Points on a hilly landscape, in no order, each with its height.
A ball rolls from a point to the lowest of its 2 nearest points, and stops where none of them is lower. Distance is the straight distance between rows; heights are no part of it.
(1165): 88 101 74 114 81 125 123 98 102 102 110 80 99 130 107 116 93 97 122 99
 124 76 104 108  (h 61.7)
(568): 88 123 100 99 126 120 98 90 87 78 79 120 123 103 67 94 82 90 111 149 103
 99 73 86  (h 31.9)
(546): 78 95 98 106 85 82 94 114 117 125 122 75 91 99 112 134 143 99 108 57 80
 92 149 83  (h 80.5)
(93): 97 100 79 60 147 106 99 101 86 99 99 127 87 74 78 66 93 99 82 106 115
 187 82 94  (h 33.6)
(901): 68 107 125 97 89 109 100 88 115 131 97 128 82 112 123 98 129 133 82 23
 85 103 88 85  (h 4.5)
(1173): 86 115 95 86 94 94 133 76 111 104 87 98 100 130 105 116 107 126 104 54
 91 102 115 91  (h 53.9)
(1139): 118 122 133 89 116 98 74 102 119 63 121 69 115 64 100 96 104 88 91 94 93
 96 93 85  (h 25.3)
(389): 91 99 139 79 123 103 88 73 95 102 60 100 116 90 113 108 105 107 86 110
 105 89 60 106  (h 30.2)
(313): 81 72 81 85 118 65 104 76 87 123 94 102 94 91 121 71 101 90 88 73 96 94
 119 95  (h 77.0)
(1071): 126 100 95 104 115 62 108 92 91 93 77 109 87 113 64 92 92 101 78 121 95
 121 104 95  (h 33.5)
(1121): 94 145 92 86 112 77 119 94 100 90 80 115 108 59 92 90 99 87 122 139 113
 79 97 109  (h 64.8)
(511): 106 112 84 95 122 86 98 132 117 90 102 96 98 125 102 88 78 101 54 109
 115 97 114 111  (h 50.4)
(291): 95 94 80 85 68 143 81 122 128 124 117 126 118 96 115 135 96 115 134 137
 90 90 133 120  (h 38.6)
(1112): 101 70 69 111 97 94 83 78 92 115 113 92 116 98 89 80 107 65 114 117 106
 60 88 89  (h 73.2)
(802): 73 119 107 90 85 128 112 107 110 105 88 96 100 103 90 162 106 103 146 86
 86 77 119 135  (h 65.0)
(625): 109 95 81 125 113 85 77 113 89 109 82 92 88 110 98 118 115 116 115 92
 103 80 74 99  (h 62.0)
(608): 125 89 80 103 83 139 134 102 79 79 104 114 102 83 76 107 74 93 129 137
 121 89 80 130  (h 72.2)
(1096): 110 107 94 100 110 68 108 134 106 63 99 110 95 94 125 102 112 103 96 84
 91 102 113 63  (h 25.6)
(460): 62 100 120 71 78 127 111 73 99 103 105 111 109 87 128 125 104 101 149 61
 88 86 104 87  (h 47.3)
(238): 118 114 76 87 87 100 105 125 115 88 86 124 91 122 82 100 107 96 130 154
 112 66 93 110  (h 56.8)
(855): 95 81 64 76 110 141 70 116 102 104 104 125 125 93 92 118 90 109 142 145
 79 97 109 116  (h 29.4)
(1083): 93 103 81 85 152 79 77 122 101 115 89 112 94 73 104 79 110 111 55 98 108
 127 85 106  (h 46.3)
(515): 115 141 110 90 111 93 88 90 117 61 100 75 128 73 93 98 95 111 71 65 79
 126 95 97  (h 19.8)
(336): 120 116 102 103 111 84 104 99 111 127 125 78 109 59 74 59 90 83 88 127
 116 185 118 92  (h 63.4)
(477): 106 83 93 66 135 106 72 87 117 106 106 94 103 98 94 92 104 117 75 86 95
 162 79 75  (h 57.6)
(79): 74 91 86 122 83 90 76 109 106 133 128 85 85 119 121 101 121 100 109 78
 98 68 127 99  (h 79.4)
(854): 110 100 100 110 116 82 90 92 113 108 97 100 109 90 89 78 68 89 85 105 99
 125 79 51  (h 22.2)
(576): 107 141 129 82 130 94 81 107 106 78 113 98 98 65 114 87 102 102 106 114
 118 81 60 93  (h 33.4)
(728): 84 103 125 86 111 113 96 93 91 108 65 114 129 78 104 117 68 86 122 134
 115 93 67 92  (h 8.3)
(244): 106 72 78 131 108 104 94 88 79 117 118 72 106 123 84 80 92 73 72 113 116
 77 106 106  (h 71.6)
(660): 113 73 63 90 125 87 81 86 80 102 106 95 120 87 100 92 94 88 68 100 92
 167 108 124  (h 64.6)
(233): 90 122 96 81 144 65 92 110 107 85 86 106 106 89 112 74 92 93 68 117 103
 87 109 113  (h 48.4)
(677): 87 96 115 87 124 115 138 95 110 92 102 82 72 117 95 113 117 117 95 54 97
 101 145 106  (h 51.0)
(172): 69 122 109 96 99 101 84 99 107 131 132 85 55 113 112 115 120 144 80 43
 97 121 127 124  (h 14.4)
(96): 78 88 70 82 132 88 99 80 90 117 86 99 104 92 89 75 82 64 99 100 103 64
 96 99  (h 75.3)
(23): 97 77 91 99 95 98 129 113 89 79 113 95 88 114 123 78 103 81 95 124 129
 65 118 86  (h 79.5)
(1190): 87 103 101 113 46 145 116 138 105 93 115 110 104 137 114 135 120 117 130
 124 101 84 120 119  (h 70.7)
(499): 98 90 102 63 134 111 99 102 118 103 83 96 79 89 101 104 114 126 68 55
 101 127 76 90  (h 55.8)
(939): 119 92 75 116 102 88 82 105 86 106 81 108 77 131 66 102 118 90 106 137
 106 70 93 90  (h 59.5)
(1021): 79 92 95 108 114 108 105 124 86 71 104 116 114 130 131 89 88 97 117 111
 105 73 92 78  (h 81.9)
(814): 107 93 92 95 90 113 96 70 111 102 77 105 116 65 98 70 111 103 62 40 97
 108 65 109  (h 67.2)
(479): 151 79 101 110 75 74 86 123 108 103 122 98 87 94 89 70 102 76 55 124 98
 124 113 106  (h 8.1)
(202): 117 71 50 99 92 98 95 113 87 105 123 82 104 92 99 92 82 69 85 111 120
 166 108 123  (h 63.3)
(374): 123 85 80 76 117 77 114 108 89 96 86 120 71 86 96 82 77 110 72 88 108
 178 102 102  (h 31.1)
(751): 79 119 129 128 53 136 107 113 88 94 138 109 101 116 126 132 99 123 144
 92 95 98 126 129  (h 74.9)
(510): 83 99 120 117 85 109 106 102 93 92 81 79 121 109 96 147 100 88 112 100
 85 84 121 130  (h 68.8)
(18): 115 84 85 90 125 73 113 126 96 78 97 109 89 92 112 69 76 100 78 78 85
 126 121 87  (h 28.8)
(126): 94 64 119 135 96 87 103 87 68 110 95 102 80 123 101 95 86 102 108 96 93
 91 120 124  (h 39.2)
(223): 129 105 97 91 107 83 97 101 126 84 100 65 103 88 87 108 93 104 76 74 82
 143 121 107  (h 15.7)
(361): 79 81 113 134 64 142 102 84 80 110 117 82 102 135 99 103 116 115 123 123
 122 80 106 116  (h 66.2)
(628): 122 96 95 116 95 119 133 94 91 75 111 81 94 92 92 93 62 90 109 100 118
 70 66 106  (h 67.0)
(731): 120 81 94 113 97 98 75 104 101 81 127 93 108 112 91 73 67 76 71 102 90
 111 99 69  (h 16.3)
(753): 121 68 110 116 115 75 95 107 73 93 100 102 82 120 89 99 85 97 66 100 81
 110 114 129  (h 35.9)
(1081): 114 86 100 94 91 118 98 110 105 102 95 133 76 121 86 106 72 80 138 131
 88 72 86 108  (h 51.4)
(465): 119 126 91 107 110 77 122 116 102 57 101 104 84 102 96 72 106 100 106
 121 117 107 97 67  (h 21.3)
(206): 104 95 142 74 85 120 91 107 112 83 112 121 101 104 133 118 108 88 137
 122 103 89 97 82  (h 48.0)
(94): 97 162 86 84 110 77 93 103 139 80 94 116 113 81 101 91 111 118 51 57 75
 119 78 99  (h 23.5)
(1125): 101 66 95 122 86 108 87 86 83 124 104 78 120 136 75 88 122 87 64 135 100
 96 140 120  (h 70.5)
(390): 133 81 106 87 93 91 102 112 111 93 123 68 98 86 101 98 101 78 65 105 105
 120 140 98  (h 11.4)
(165): 98 133 122 119 129 81 100 94 106 122 115 78 117 60 82 53 111 107 97 113
 95 147 111 85  (h 65.1)
(1050): 91 96 85 124 117 106 108 86 96 82 109 80 116 93 107 97 80 96 84 75 114
 88 77 100  (h 62.6)
(544): 131 128 96 127 66 103 100 137 118 75 100 90 108 95 94 120 116 104 111
 106 110 93 78 71  (h 67.6)
(261): 98 99 99 95 113 97 131 89 95 91 76 99 104 67 107 80 92 102 75 64 101 97
 71 86  (h 65.4)
(340): 124 80 73 100 92 93 94 105 94 115 122 99 120 81 82 67 93 70 80 145 133
 174 107 87  (h 61.9)
(539): 116 72 96 97 107 91 94 45 82 101 100 108 99 78 103 64 107 97 67 64 83
 119 75 126  (h 68.5)
(1067): 119 93 153 78 110 93 88 88 99 85 91 102 84 110 121 117 91 105 109 121 97
 85 84 103  (h 39.0)
(1056): 80 105 134 100 96 103 78 97 132 123 96 99 85 143 113 128 105 111 116 88
 92 86 112 96  (h 35.5)
(651): 138 78 103 119 77 96 86 109 102 87 125 89 94 96 87 76 115 79 87 131 102
 101 97 61  (h 11.6)
(932): 96 75 93 125 45 140 111 119 92 100 87 98 97 140 94 104 134 108 108 138
 111 74 111 121  (h 68.4)
(993): 87 116 94 76 111 125 109 109 98 97 66 117 94 92 82 140 95 117 132 96 84
 86 84 118  (h 58.3)
(110): 124 67 93 86 122 121 87 83 108 117 118 84 107 100 81 95 93 89 82 120 135
 167 92 82  (h 59.9)
(952): 115 95 76 86 116 77 111 98 122 132 93 74 105 83 100 94 81 98 72 96 132
 130 99 78  (h 28.2)
(117): 101 106 116 73 53 134 109 135 124 89 114 113 119 84 121 127 110 86 115
 139 117 78 103 92  (h 51.3)
(741): 102 102 79 124 82 92 108 73 110 113 104 76 91 148 99 110 84 116 108 73
 100 91 108 119  (h 57.4)
(461): 102 86 113 105 75 111 91 121 72 85 120 118 100 67 132 125 110 101 148 91
 80 82 101 117  (h 84.8)
(981): 53 97 120 91 97 106 96 71 85 116 92 112 107 108 144 96 105 112 116 64 89
 83 92 104  (h 44.5)
(1027): 94 149 91 112 125 58 113 106 104 112 90 90 114 60 95 69 122 108 105 122
 111 108 98 87  (h 66.8)
(1004): 128 104 97 99 100 117 115 93 57 98 98 128 91 76 56 103 97 81 137 152 110
 79 77 111  (h 76.1)
(299): 119 98 99 87 113 80 122 60 73 101 81 119 88 83 66 92 86 87 124 131 98 84
 77 92  (h 78.9)
(1042): 53 96 130 99 113 109 86 82 89 110 93 97 64 122 93 87 110 122 136 93 93
 90 148 98  (h 45.4)
(542): 121 117 91 109 78 79 129 94 100 85 87 108 112 88 94 94 83 76 108 129 116
 80 106 116  (h 61.0)
(301): 115 116 137 124 135 93 80 107 70 72 112 113 97 87 94 84 108 104 98 133
 111 101 46 84  (h 40.7)
(308): 87 90 80 100 113 79 108 106 91 98 109 89 83 104 134 91 120 93 100 74 109
 68 124 105  (h 78.1)
(815): 97 72 106 102 114 108 119 92 103 114 105 80 58 136 96 94 116 114 116 86
 104 96 145 84  (h 48.6)
(954): 98 99 105 89 109 75 61 115 134 128 107 96 98 111 113 122 97 100 93 77 91
 98 100 73  (h 28.0)
(841): 107 59 119 130 49 108 108 110 86 108 94 86 98 132 92 89 127 92 70 131 93
 89 122 103  (h 69.6)
(722): 77 102 136 139 80 90 104 105 84 132 93 87 86 112 114 115 78 118 101 74
 92 101 131 110  (h 44.3)
(713): 73 100 117 67 77 132 105 70 110 109 75 131 111 67 96 137 121 107 136 50
 69 83 85 106  (h 34.8)
(297): 122 123 102 117 96 74 92 91 107 103 76 104 102 102 62 89 86 86 117 138
 101 114 98 64  (h 29.2)
(409): 103 103 111 83 134 105 113 123 113 88 86 85 76 121 110 134 106 131 73 66
 101 102 100 99  (h 53.7)
(10): 93 102 73 97 96 110 74 101 80 74 106 122 136 83 104 102 91 93 147 141 98
 91 89 94  (h 12.1)
(732): 70 107 119 79 109 96 73 87 119 111 91 100 129 94 139 116 102 96 97 63 84
 85 85 72  (h 36.0)
(1040): 101 114 106 78 75 97 117 80 121 116 72 96 98 74 102 138 114 92 106 53 80
 70 81 108  (h 21.6)
(290): 97 133 74 76 103 78 106 118 127 102 101 102 104 94 111 116 113 115 49 37
 87 102 95 119  (h 26.2)
(445): 105 130 93 122 104 78 93 126 114 101 82 94 109 89 97 134 113 115 101 89
 96 95 71 70  (h 64.9)
(834): 57 106 128 86 114 118 98 76 118 124 111 88 67 124 120 96 117 153 85 46
 111 108 105 98  (h 11.7)
(919): 81 76 84 121 76 118 75 97 75 90 107 115 137 111 119 106 74 93 147 123 78
 86 109 114  (h 31.2)
(70): 109 124 107 101 64 95 116 108 127 88 75 96 126 109 95 131 91 80 103 122
 93 80 124 107  (h 64.7)
(527): 80 110 103 93 80 107 102 92 128 126 85 111 98 88 100 131 143 115 74 24
 76 79 96 97  (h 11.8)
(332): 138 122 88 129 97 61 115 103 87 84 125 112 87 89 83 41 102 97 86 128 117
 122 101 86  (h 17.8)
(1123): 129 69 126 116 80 90 109 88 75 105 89 112 81 122 79 108 77 72 119 124 89
 82 88 114  (h 44.6)
(109): 96 86 80 68 53 151 103 114 133 125 116 116 115 105 124 109 105 101 117
 153 123 78 103 107  (h 44.9)
(696): 74 111 112 130 78 109 109 106 110 127 101 96 117 114 109 131 69 101 107
 51 87 88 99 100  (h 52.0)
(331): 136 118 112 130 70 87 109 116 91 82 130 96 88 84 76 36 134 91 93 151 113
 105 83 69  (h 15.3)
(606): 104 130 112 115 153 79 82 112 81 88 105 102 101 71 94 70 109 105 65 112
 97 126 64 99  (h 44.4)
(714): 63 97 95 99 119 137 105 85 74 105 68 118 103 127 91 119 87 116 126 101
 93 84 87 140  (h 50.5)
(789): 79 115 135 118 68 117 119 110 78 87 129 104 105 82 135 138 94 104 127 61
 81 83 104 135  (h 80.1)
(495): 100 91 74 110 103 94 117 80 95 90 108 76 107 118 111 86 82 124 72 54 100
 116 103 123  (h 60.0)
(795): 72 95 142 113 77 118 86 111 112 120 98 94 75 138 104 103 107 110 129 123
 100 85 145 94  (h 41.4)
(246): 90 104 77 88 122 110 98 66 70 83 85 129 114 124 82 106 85 94 116 134 96
 85 78 128  (h 41.6)

Where does a ball stop that starts at each point below?
(939) => (479)
(110) => (954)
(511) => (479)
(606) => (479)
(660) => (479)

Call two points neighbours if one is among the 2 nearest of the other. Go from one point of each pair to the other, from neighbour to neighbour, staying as low as possible. Name the highest point that can't be avoided.
(10), (479) => (510)
(479), (954) => (460)
(901), (479) => (290)
(542), (340) => (1027)
